A landscape with many valleys, sampled at points; each row gives a point and its height.
A ball rolls from a point to the lowest of its 2 nearest points, and stops where none of them is lower. Distance is the straight distance between rows; heights are no part of it.
z491 height 617: [ 94  64 119 107  75 109 107 110 118 108 119 100  84 105  98 104 127  63
  96 126 119 115 105 105]
z43 height 546: [ 86 101  73 109 108 118  91  93  97 120  92  89 106  90 103 100  82 107
 122  97  81 106  92  99]
z334 height 319: [ 85  85 126  95  71 107 105 119  98 110 108 137  97  96  89 112 132 110
  71 102 119  97 118  90]
z408 height 429: [ 92 106  93 123  94  73  78  88 106  97  77  86  90 119 113 108  98 111
  85  88 121  99 107 111]
z835 height 345: [ 95 113  79  67 115 120  93  84  99 121 116  83 120  80 105 106 118 105
 100 108 108 111 100 105]
z553 height 584: [ 93  91  83  78  79 116  94 109 111 126 102  87 112  90  85  99 120  97
 101  99 132 110 117 127]
z926 height 274: [ 93  80  68  89 100 129 116 106 115 121  94  81 119  96  80  81  78  75
 124 111  83  99 104 112]
z496 height 473: [106  89 106  84  84 120 123 127  80 119 107  95 100  99  91  94 110 100
  88 105  89 101 102  91]
z869 height 452: [102  89  98  86  86 118 122 108  81 117 115  96 116  91  86  85 109  75
  95 116  67 107  86  75]
z545 height 230: [ 72  96  97  82 103  97  94  84 116  91 105 100  98  78 123 131 141 104
  85 103 127 109  98 106]
z328 height 573: [ 65 120 147 112 114  70 101 112  86  74  93  93  79 136 111  77 100 123
  58  99 119  84  89  91]
z138 height 437: [108 108  87  85 102 109  85  73 106 136 137  91 125  90  76  76 100  72
 138 117 109 129  94 114]
z570 height 515: [103  87 103  86  91  92 120 116 106  84  73 111  96  90  96 107 103 125
  90  85 130 107  96 112]
z207 height 512: [114 131 114  91 108  72 117 121  85  87  70  91 102 105 114 100 105 144
  76  88 108  91  92  86]
z870 height 376: [121 101  90 123 100  72  84  86 112  94  92  83  90 117 111 118 111  83
  95  96 108 101  98 107]
z599 height 517: [101 115  95 109 118  99  92  98  96 101 102  89  87  94 118 110  80 115
 108  95  90 105  80  98]
z382 height 195: [132  91  96 109 105 103 106  72 116 105 108  78 122 116  98  77  98  43
 126 142  82 112  97  99]
z471 height 432: [ 93  80  99  97  92 127  95  83  92 112 121  93 104 101  97  83 116  75
 105 118  98 110 106 108]
z59 height 608: [ 86  83 102  97  92 124  97  80  84  90 107 123 105  75  89  89  96 103
 119  88 110 111 101 123]
z994 height 308: [ 72 106 115  81 101  95  95 107 116  85  92 112  89  90 121 133 125 120
  68  97 127  97 107  91]
z218 height 470: [145 111  99 101  85  85 111 129  86 104  87 104 110 106  88  90  90 116
 100  90  85  87 105  97]
z935 height 363: [132 111  94 140  97  89  89  92 114 110  95 105 111 120 103  85  73  70
 139 122  57 100  85  75]
z923 height 451: [116  97 103 100 106  88 123 103  91  94 108 104 105  91 105 100 101  86
 102 109  65 104  65  76]
z866 height 121: [ 79  84 101 107  95  96  88  90 119  98 109  99  84 102 117 131 140  84
  83 107 124 109 104 105]
z549 height 486: [ 99 107 110 107 108  90 100 115  94  94 115  84  71 107 130 112 102 105
  85 107  95  98  83  95]
z698 height 475: [ 93 122  87  89 112 107  80  79  89 109  82  88 112  94 115 104  97 134
  99  95 114 106 118 110]
z511 height 326: [105 103  71  83 126 125 108  93 115 127 106  82 122  94  80  88  77  83
 131 119  73 109  95  98]
z155 height 626: [ 85  85 110  82  92 126  97  87  96  96 120 112 103  75  87  90 127  97
 117  99 127 116 112 133]
z453 height 566: [119 107  73  72  90 100  89 103 119 113 102  98 112  84  90 114 109 103
 105  95 128 104 112 120]
z105 height 364: [ 76 107 115  89  92  80  95 111 108  78  82 108  85 103 112 112 102 130
  67  83 127  85 111  89]
z632 height 176: [ 53  98 111 106  95 104  79  96  90  94 114 105  76  91 124 115 110 112
  82  86 114 100  93  93]
z787 height 595: [ 80  98  75  87  86 131  80  92  91 123  91  91 120  79  90  95 109 116
 117  91 118 110 118 128]
z243 height 367: [118  84  95 124  97  88 100  91 113  84  94 105  95 103  98  99  78  72
 121 103  84  96  89 101]
z426 height 330: [128 115  94 136 109  95  72  58 111 107 104 118 114 122  99  99  80  72
 137 119  72 107 103  92]
z2 height 556: [ 77 104 100 119 120 116  78  77  92  85  99 108  89  95 106  94  66 114
 124  84  97 104  97 116]
z228 height 633: [118 113 100 130 112  80  98  99  82  98  98  92 104 119 115  92  93  99
  95 105  63  91  89  77]
z580 height 379: [ 88 107  83  57  95 114 103  99  97 138 130  82 123  80  90  98 135  93
  93 107 115 118  96  98]
z36 height 508: [106 126  79  99 121  94  99  96 100 112  85 108 108  82 103 110  79 128
 119  79  85 113  71  84]
z437 height 422: [ 96  90 114 106 112  97 102  81  94  63  88 106  93 107  99  93  85 100
  88  95 101  84 117 108]
z469 height 502: [ 74  83 128 121  94  86 105 118 120  77  78 104  70 131  91  97  98 107
  71  91 137  76 126 113]
z873 height 543: [105 100  87  86  89  98  94 100 104  91  85 111 103  89  97 111  92 113
  96  81 122  96 110 118]
z603 height 408: [ 83  74 117 106  83 122 103  93  89  94 111 112  92 101  96  87 107  84
  88 110  93  97 108  98]
z932 height 450: [151 112  82 111 108  74  99 111 125 106 109 108  99 101  93 112  83  84
 131 103  77 101  79  92]
z620 height 661: [ 46  89 113 100  97 127  90  91 102  83  97 100  89  84 108 104 117 127
 100  87 131 101 117 123]
z699 height 531: [ 89 124 112  81  81  94 116 134  82 106  65  89  97 103 118 106 105 148
  75  85 121 100 100  82]
z443 height 411: [ 86  94  81  75  99 107  97  84 112 132 135  83 119  77  85  88 122  75
 122 110 121 129  86 114]
z708 height 120: [114  96  85  88  99 106  91 102 122 100 126 100  85  84  98 118  98  77
 115  99 100  97  96 109]
z515 height 205: [115  90 108  90  94  97  97  89 105  88 126 109  93  97 104 113 121  73
  94 112 102  97 102 101]
z747 height 623: [103 107 110 138 115  89  84  72  82  89 106  86  93 132 126  88  88  83
  99 116  69  93  98  88]
z431 height 532: [113 118  74  80 108 119 100  97 100 136 102 117 129  89  70  97  70 114
 143  91  85 113 100 104]
z378 height 477: [120  89 113 105  97  81 115 114 110  81  93 103  79  99 101 113 108  94
  92  94 123 106  87 111]
z118 height 368: [ 71  76 121 100  69 127 109 123  83 107 104 124  89  99  90  99 113 101
  82  93  95  95 114  85]
z686 height 476: [133 115  84  94 102  89  97 102 108 112 105 116 111  87  91 116  86 101
 122  88  90 109  78  91]
z358 height 417: [112  97  98 123  92  66 107 140 107  84  87  86  82 114 107 102  96 103
  92  88  88  80  87  87]
z190 height 657: [ 77 114 112 106 113  88 122 103  71  91  68  95 104 104 101  85  75 133
  89  74  87  99  75  87]
z487 height 247: [ 59  91 109 115  99  88  84  93 115  84 100  92  76 107 126 126 117  96
  80  91 123 105  94 102]
z185 height 419: [138 129  86 125 115  74  92 110 110 109  96 115 107 109  96 105  78 106
 124  93  60  87  85  73]
z615 height 443: [124 113 117 107  97  73 109 128  82  79  91 111  94 113  93  84  86 122
  87  79  90  75 105  91]
z22 height 433: [108  92  96 102  95 102 104  91  95 108 119 101 111  97 108  94 108  64
 103 125  69 111  74  77]
z968 height 299: [ 92 106  89  71 100 101 100  90 101 105  98  94 110  75 112 114 128 110
  84  99 110 110  93  96]
z441 height 596: [ 87 122 132 121 125  74  98  86  70  76  97  90  91 136 118  74  89 117
  75  99 105  93  84 100]
z120 height 370: [ 95 105  78  61 110 130 114 107  99 124 118  87 120  77  81  96  89  91
 116  99  79 102  93  93]
z995 height 388: [139 116  82 124 108  90 107 115 117 118  96 104 122 115  86  90  75  89
 136 118  43  91  91  65]
z962 height 601: [114  82  98  83  86 110 103 115 116 120 121  81  95  97  91 102 124  80
  99 122 124 114 106 116]
z427 height 386: [ 78 110  71  53 109 134 107  96  99 121 108  86 123  68  88 104 104 110
 112  88  99  99 113 108]
z809 height 260: [ 93  86 117  82  84 111  96  97 107  95 130 132  92  88  93 115 130  81
  82 106 112  95 121  97]
z514 height 439: [114  78  90 100  88  88 121 112 104  98  89 100 106  92  89  97 111  85
  97 103 103 113  82 105]
z271 height 585: [ 79  96 111 108 104 117  99  90  71  84  93 116  96  89  97  85  72 122
 110  75 103 104  93 111]
z102 height 406: [113 110 106  83  94  94 108 135  94  90  95 107  85  98 103 111  91 125
  81  83 101  75 116  97]
z781 height 541: [ 58  99 147 116 108  82  97 115 111  77  88  96  67 134 101  94 101 118
  60 100 141  86 110 103]
z608 height 644: [100 112  91 118 108  78 108 101  80  94  70  86 109 116 106  90  88 123
  82  92  82  91  87  82]
z153 height 612: [100 105 127 122 112  94  96  81  69  87 109  94  89 126 125  89 105 101
  82 115  93  98 102 102]
z750 height 375: [ 92  87  99 124  82  71 100 124 110  81  84 105  85 118  96 104  87  92
  84  84  99  74 107  97]
z863 height 382: [ 84  93 132 102 113  85 115  97  99  54  98 118  81 111 102  95  98 103
  70  91 102  76 107  94]
z52 height 572: [ 75  92  68 106 100 121  78  83 105 107  97  97 110  87  91  99  85  98
 127  88  99  97 115 124]
z534 height 426: [ 91  95  96  75  95 117 101 107 103 105 101 102 105  96  96 112 125 105
  67 106 107  81 135  97]
z365 height 293: [126 113 101 117 112  91  73  60 105  98 122 119 101 106 109 113  89  76
 124 106  87 103 100 101]
z162 height 132: [119  96  87 114 102 109  93  70 121 127 104  91 127 110  84  75  80  59
 151 130  82 124  98 103]
z982 height 472: [127 116 112  98 121  87 133 114  80  81  97 106 103  94 101  95  87 113
 102  91  70  93  76  83]
z115 height 454: [105 102 125 119 101  70 111 140 102  87 103  84  69 118 118 107 117 105
  71 102 103  86  89  89]
z392 height 459: [ 88  80 122 120  94  99  98  92  98  70  89 103  84 124  98  92  98  97
  83  98 123  91 128 117]
z691 height 494: [134 117  82  82  96 109 111 122  85 129  93  87 118 103  82  96  94 113
 102 100  91  98 113 102]
z577 height 328: [ 79  78 116  93 102 109 106 107 113  70 107 119  74  98 100 113 105  93
  79  95 103  76 120  95]
z77 height 209: [ 97  79  82 112  90 129  95  81 104 118  99  90 119  99  86  77  77  68
 137 118  84 109 106 113]
z600 height 404: [121  79  88 108  81  96 102  99 113 112 106  99 109  98  87  90  97  63
 125 116  98 112  83 103]
z58 height 506: [ 80 124  95  77  97 103  94 102  80 105  64  87 110  90 119 109  98 147
  86  81 115 102 109  94]
z898 height 383: [ 73  79 124  96 103 125 109 112 112  88 100 108  85 104  95 108 122 104
  70 114 118  82 141 103]
z902 height 366: [107 100 116  80  76  96 114 134  99  96 104 127  92  92  94 117 117 117
  72  88 113  87 111  88]
z665 height 438: [113 107  95 114 118 106  82  71  87 100  85  90 107 107 110  94  91 110
 110 105 107 108 111 120]
z678 height 403: [121  98  95 103 114 117  99  81  89 110 107  84 111 103 102  86  98  90
 116 121  89 112 105 111]
z422 height 491: [118 125 126  96 115  70 126 111  71  81  97 101 101 103 120  98 105 128
  81  93  88  97  77  80]
z735 height 371: [127 106  80 105 125 109 103  91 109 104  99  88 109 108  94  91  78  90
 120 115  70  99 101  97]
z571 height 507: [125 116  79 109 114 100  99  99 111 127  96 128 117  97  77  98  67 110
 142  96  71 113  87  90]
z690 height 642: [ 76  91 108  74  90 123  98 105 106  97 109 112  92  72  97 110 125 118
 101  93 132 110 114 121]
z856 height 312: [113  91  99 133  91  70  86  96 115  82  85 101  83 122 101 104  80  79
 106  86 101  90 102 107]

Call two points neighbours if one is among the 2 nearest of the other. Go from one point of each pair to the other, from neighbour to neighbour, staying as low as possible. Name the highest point that can't be avoided.
z334, z632 => z102
z866, z22 => z496
z162, z632 => z427
z577, z162 => z534
z856, z365 => z243
z632, z866 => z487
